Each scene shows the same named points in several views. A view is turned or mirrored, and shifted as a whole, has a little noise and may leave points out.
In the rows, zero is written as 128.

Scene 1
View 1
dazuz: [141 172 120 153 128 129 112 142 109 109  76 204 165 168 101 150 111 136
 117 127 182 146 204 107 100 149 109  96 104 150 118 125]
manu: [155 114 190 131  99 146 102 175 136  94  98 133 171 118 103 126 111 127
 146 159 172  93 133 128  89 201  61  90  69 124  93 147]
labod: [152 130 167 130 104 136 108 164 125  99  93 144 165 123  95 140 105 136
 146 153 172 110 140 122  90 182  75  94  79 128 108 141]
Vuvof: [150 156 129 129  96 127  84 171 123 122  93 184 134 136  55 198  82 161
 147 158 155 153 189 141 107 158 102 123 109 136 133 149]
zalas: [128 170 122 121 111 104 138 122 100  90  89 140 152 124  83 170  99 154
 136 136 175 136 120  96  79 149 104 102  93 119 142 109]
luf: [121 170 116 107  98  93 141 124  97  93  94 121 137 106  61 198  86 172
 154 145 162 142  97 105  78 142 106 113  96 111 155 111]
fizif: [127 200  87 141 126 106 126 119  89 112  77 202 148 161  75 188  97 158
 121 119 178 169 190  96  93 125 129 108 116 139 146 109]
Boru: [125 173 119 121 112 101 144 120  98  92  85 140 155 127  84 169 100 155
 137 132 176 136 120  93  78 145 111 101  91 122 146 108]
Favom: [114 182 113 114 114  88 163 104  89  83  88 124 156 115  84 168 103 157
 140 128 181 133  87  79  68 141 110 101  87 111 154  97]
Kova: [146 142 163 135 115 132 123 146 118  92  91 147 178 133 112 123 114 128
 129 140 187 109 137 102  82 178  82  84  75 129 105 127]
Zeki: [144 151 144 127 103 125 113 152 115 101  91 151 149 127  79 166  98 150
 142 148 169 129 146 120  90 165  91 106  88 126 126 134]
fafol: [136 170 113 121  98 110 106 149 109 114  92 171 128 127  53 208  81 168
 149 149 157 156 161 124  97 140 113 121 110 128 146 131]
let: [145 151 138 131 104 127  99 163 118 110  89 173 149 135  76 173  97 149
 142 151 164 137 171 126  96 163  96 109  97 136 121 136]
View 2
dazuz: [166  67 182 157 125 109 132 175  51 145  84 122  94 124 139 147 159 120
 162 170  73 141 108 129 114 167  76 147  94 131 133 134]
labod: [152  79 180 135 151 188 102 201  89 117  65  74  65  85 129 160 161 117
 203 178  86 141 125 111 114 145 112 123  91 151 115 139]
Vuvof: [119  65 195 147 150 153 145 140 106 155  73 100 127  53 142 175 150 123
 162 178  80 159 113 125 109 163  98 129  99 141 127 128]
luf: [ 99  71 153 128 159 155 127 136 137 106  89 120  88  93 138 177 194 149
 183 157  93 127 126  88  86 157 139 130  83 100 136 130]
Favom: [115  72 133 124 155 141 109 152 127  83  96 132  56 138 135 166 211 154
 193 144  93 103 125  77  79 153 147 142  76  82 142 139]
fafol: [105  66 173 142 152 140 149 125 122 137  85 123 121  72 145 176 173 136
 161 168  85 141 112 110  96 164 113 137  89 116 136 128]
Zeki: [130  74 174 139 150 166 117 173 102 120  77  96  85  86 137 167 169 129
 186 172  87 140 121 107 104 152 115 129  90 132 123 134]
fizif: [132  62 164 156 127  87 148 128  82 142 102 151 115 132 143 159 176 137
 145 156  76 128 104 114  94 180  90 153  91 102 147 129]
let: [135  69 184 146 145 154 126 164  96 136  76  99  99  79 138 166 157 121
 177 175  81 146 114 119 108 157 102 132  92 138 123 132]
zalas: [133  72 147 133 143 133 113 167 105 100  94 128  65 137 135 162 197 144
 188 152  86 114 124  91  89 160 127 144  82  96 140 135]
manu: [163  83 186 129 155 209  85 229  86 108  52  53  47  80 123 158 156 110
 218 185  86 148 132 115 122 136 115 121  88 166 106 138]
Kova: [160  75 170 138 142 160 102 199  78 113  72  93  60 112 131 155 171 122
 196 170  84 130 122 110 112 150 111 137  86 137 121 138]
Boru: [121  72 148 133 148 140 116 160 111 102  93 124  69 125 133 166 194 142
 187 154  89 117 122  91  86 156 130 140  81  97 136 135]
View 3
Favom: [112 134  95 115  85 150 118 102 120  73 150 200 150 103 164 162 117 150
  58 173 174 132 130 116 184  80 154 150 123 138  94 147]
Zeki: [150 152 100 125 127 141 122  90  97  79 162 163 156 133 153 152 115 159
 121 127 212 171 154 145 181 103 158 110 134 100  90 129]
fizif: [100 164 104 148 113 140 104 121  96  71 154 114 122 109 167 147  75 132
 104 191 203 148 172 143 204  59 193  93 105 102 131 149]
luf: [133 138  93 131  74 132 117 115 121  92 143 200 158 101 162 140 134 153
  91 133 181 134 142 130 179  87 154 130 117 124 101 150]
zalas: [114 143  98 116 106 153 119  96 107  68 156 172 145 114 160 163 103 150
  77 175 191 147 143 123 188  84 160 130 128 121  97 139]
Kova: [139 151 106 106 149 160 131  74  95  58 171 157 153 141 151 175 104 158
 107 150 213 183 143 134 185 107 155 126 146 103  74 120]
let: [143 161 107 130 143 146 121  90  89  71 168 142 146 135 155 157  98 151
 129 139 221 178 163 150 190  99 169 100 136  89  94 127]
manu: [173 149 107  95 167 156 142  53  88  65 177 179 175 161 139 176 124 174
 133 102 224 206 140 145 171 137 136 126 166  91  50 107]
dazuz: [116 172 113 131 159 153 116  91  79  56 172 106 128 137 158 164  70 141
 121 178 223 181 171 147 200  81 186  91 130  89 103 129]
labod: [162 151 106 105 153 151 135  72  92  68 172 169 162 150 143 169 117 166
 129 116 220 191 147 143 177 117 150 120 152  94  66 116]
Vuvof: [159 165 104 152 124 121 115 114  86  92 157 136 150 128 160 130 110 152
 160 108 223 172 179 162 189  96 174  77 119  80 116 135]
Boru: [119 142  95 119 100 148 119  98 109  75 153 180 149 112 159 157 111 152
  83 163 191 146 144 127 186  83 159 131 126 122  94 140]
fafol: [141 155  98 151  96 120 108 125 103  94 149 149 145 111 162 128 113 148
 130 127 205 152 169 152 188  83 173  92 113  96 122 151]
View 4
let: [115 102 134 120 142 135 120 101 135 132 122 137 110 131 174 155 128 119
 168 122 140 145 186 160  89 107 133 114 139  82 121 145]
fafol: [144  95 115 120 158 159 106 111 131 141 129 123 110 108 182 150 119 148
 159 133 126 161 158 160  85  82 135  86 140  71 131 122]
zalas: [125  87 128 135 160 131 103 132 107 150 127  99 100 143 138 176 111 133
 147 139 164 162 130 181 120 125 122 114 174  62  97 125]
fizif: [156 115  93 100 190 145 100 144 126 163 157 118  88 135 141 142  83 110
 167 148 128 149 143 154  99 107 116 103 152  75 131 102]
manu: [ 58  89 181 145 105 104 132  72 130 115  93 141 113 147 174 183 160 110
 161 102 176 140 210 176 107 137 141 140 157  80  94 190]
Boru: [122  87 129 141 160 137 102 128 110 145 124  96 103 136 146 178 118 143
 147 137 165 166 132 179 116 118 126 107 174  63 103 127]
labod: [ 82  94 165 134 118 116 125  89 131 128 103 137 109 141 170 174 143 117
 160 112 164 145 192 172 103 123 135 127 155  77 103 171]
Kova: [ 89  94 148 131 137 111 119 108 121 136 116 129 103 154 149 174 127 107
 158 121 168 144 175 171 112 135 127 133 163  76 102 159]
Vuvof: [133 108 120 114 153 149 118 102 141 138 132 143 111 116 186 144 125 129
 167 123 123 150 185 153  82  87 134  94 134  78 133 135]
Zeki: [108  92 141 132 136 134 116  99 127 131 114 125 112 132 173 169 134 128
 159 123 154 152 175 171 100 112 136 109 153  74 110 149]
dazuz: [122 122 113  96 168 119 114 127 132 154 147 143  90 155 141 142  99  80
 179 136 137 129 181 153  98 129 115 130 143  87 123 139]
luf: [133  72 132 153 149 160 102 117 106 140 115  89 114 117 170 180 128 177
 136 136 153 179 124 180 111  98 133  88 171  53 104 121]
View 5
luf: [112 111 162 124 117 113 151 135 158 148 105 125 113 161 102 115 180 136
 158  95 159 131 113 152 100 138 102 142 157 135 164  98]
Zeki: [135 148 142 112 145 129 135 151 172 136  96 161  99 156 131 110 200 127
 110  97 142 110 141 153  75 136 116 106 130 138 164 103]
fizif: [162 118 122  97  95 109 104 149 211  96 112 135 105 141 113  66 215  90
 143  78 128 186 127 153  84 125 112 133 115 125 178  85]
fafol: [139 128 143 106 103 108 126 136 177 124 107 137 107 156 115  90 187  99
 121  82 136 146 131 138  92 120 116 133 132 125 166  97]
let: [145 153 135 107 132 124 126 148 178 125  98 165  97 154 136  97 201 110
  98  90 133 115 146 144  76 125 125 104 119 131 166 101]
zalas: [135 116 138 115 137 127 138 160 191 132 103 137 104 145 110  99 211 144
 173  97 159 150 114 173  78 152  99 130 136 140 172  94]
labod: [139 167 138 113 171 146 140 165 172 145  92 178  91 158 148 116 207 146
 100 102 146  83 147 162  61 144 119  87 124 146 159 107]
Boru: [131 116 143 118 134 123 141 154 183 133 105 137 104 150 111 106 202 141
 162  96 160 144 117 166  83 144 100 129 142 138 171  95]
Vuvof: [145 155 142 107 110 110 120 133 167 126 100 160 101 165 134  95 183  83
  73  78 122 117 153 125  88 108 134 112 121 121 162 102]
manu: [135 179 137 117 197 159 148 173 165 153  89 196  87 159 159 131 209 157
  93 107 150  57 155 168  50 149 120  72 119 155 157 112]
Favom: [117 100 154 124 134 126 151 149 181 142 107 123 107 149 100 115 204 156
 193  99 171 150 102 177  86 159  89 142 153 143 171  93]
Kova: [147 154 132 111 168 146 135 173 188 133  97 170  91 147 142 105 223 145
 128 100 149 112 140 174  55 148 110  93 119 148 165 103]
View 6
labod: [ 73 133 118 132 155  63 105 106 184 100  36 153 113 107  93 135 113  80
 152 125 103  68 152  97 106 127 117 152 146 156  85 133]
zalas: [ 93  87 124 139 146  97 137 125 182 117  74 157  87 110 149 120 160 104
 135 131  70  86 162 121 118  75 154 121 137 156  79 153]
Favom: [ 85  77 130 147 141  98 135 140 190 108  72 168  82 115 149 117 174 116
 132 135  58  95 169 125 137  61 165 113 113 173  78 168]
Boru: [ 95  86 119 144 141  95 133 131 181 107  74 159  87 114 144 120 153 103
 135 128  78  91 164 115 124  80 148 124 128 160  80 150]
fizif: [148  79  93 139 120 114 156 118 149 137 114 146  77 108 175 107 149  88
 131 118  99  94 163 114  88  75 132 129 160 107  80 125]
luf: [ 96  79 111 162 124 100 125 155 179  85  80 170  73 121 128 121 144 111
 138 120  89 109 176 109 149  82 149 123 110 168  89 160]
dazuz: [129 111  99 121 144  88 143  90 157 144  85 135 105 102 153 117 134  72
 134 123 105  65 150 113  64 101 118 141 180 105  80 113]
Zeki: [ 96 110 107 143 140  77 117 117 172  99  61 153  95 109 110 127 120  87
 147 120 107  85 162 100 112 110 119 141 143 146  86 133]
Kova: [ 80 125 124 124 159  69 119  99 185 119  48 149 113 104 119 133 132  85
 144 132  88  63 151 112  95 108 128 143 153 150  81 133]

In a view up to two points have been moved. Name them for each view, in the order of its rows, or write none.
view 1 | zalas, Kova
view 2 | luf
view 3 | let
view 4 | Vuvof
view 5 | fafol
view 6 | none
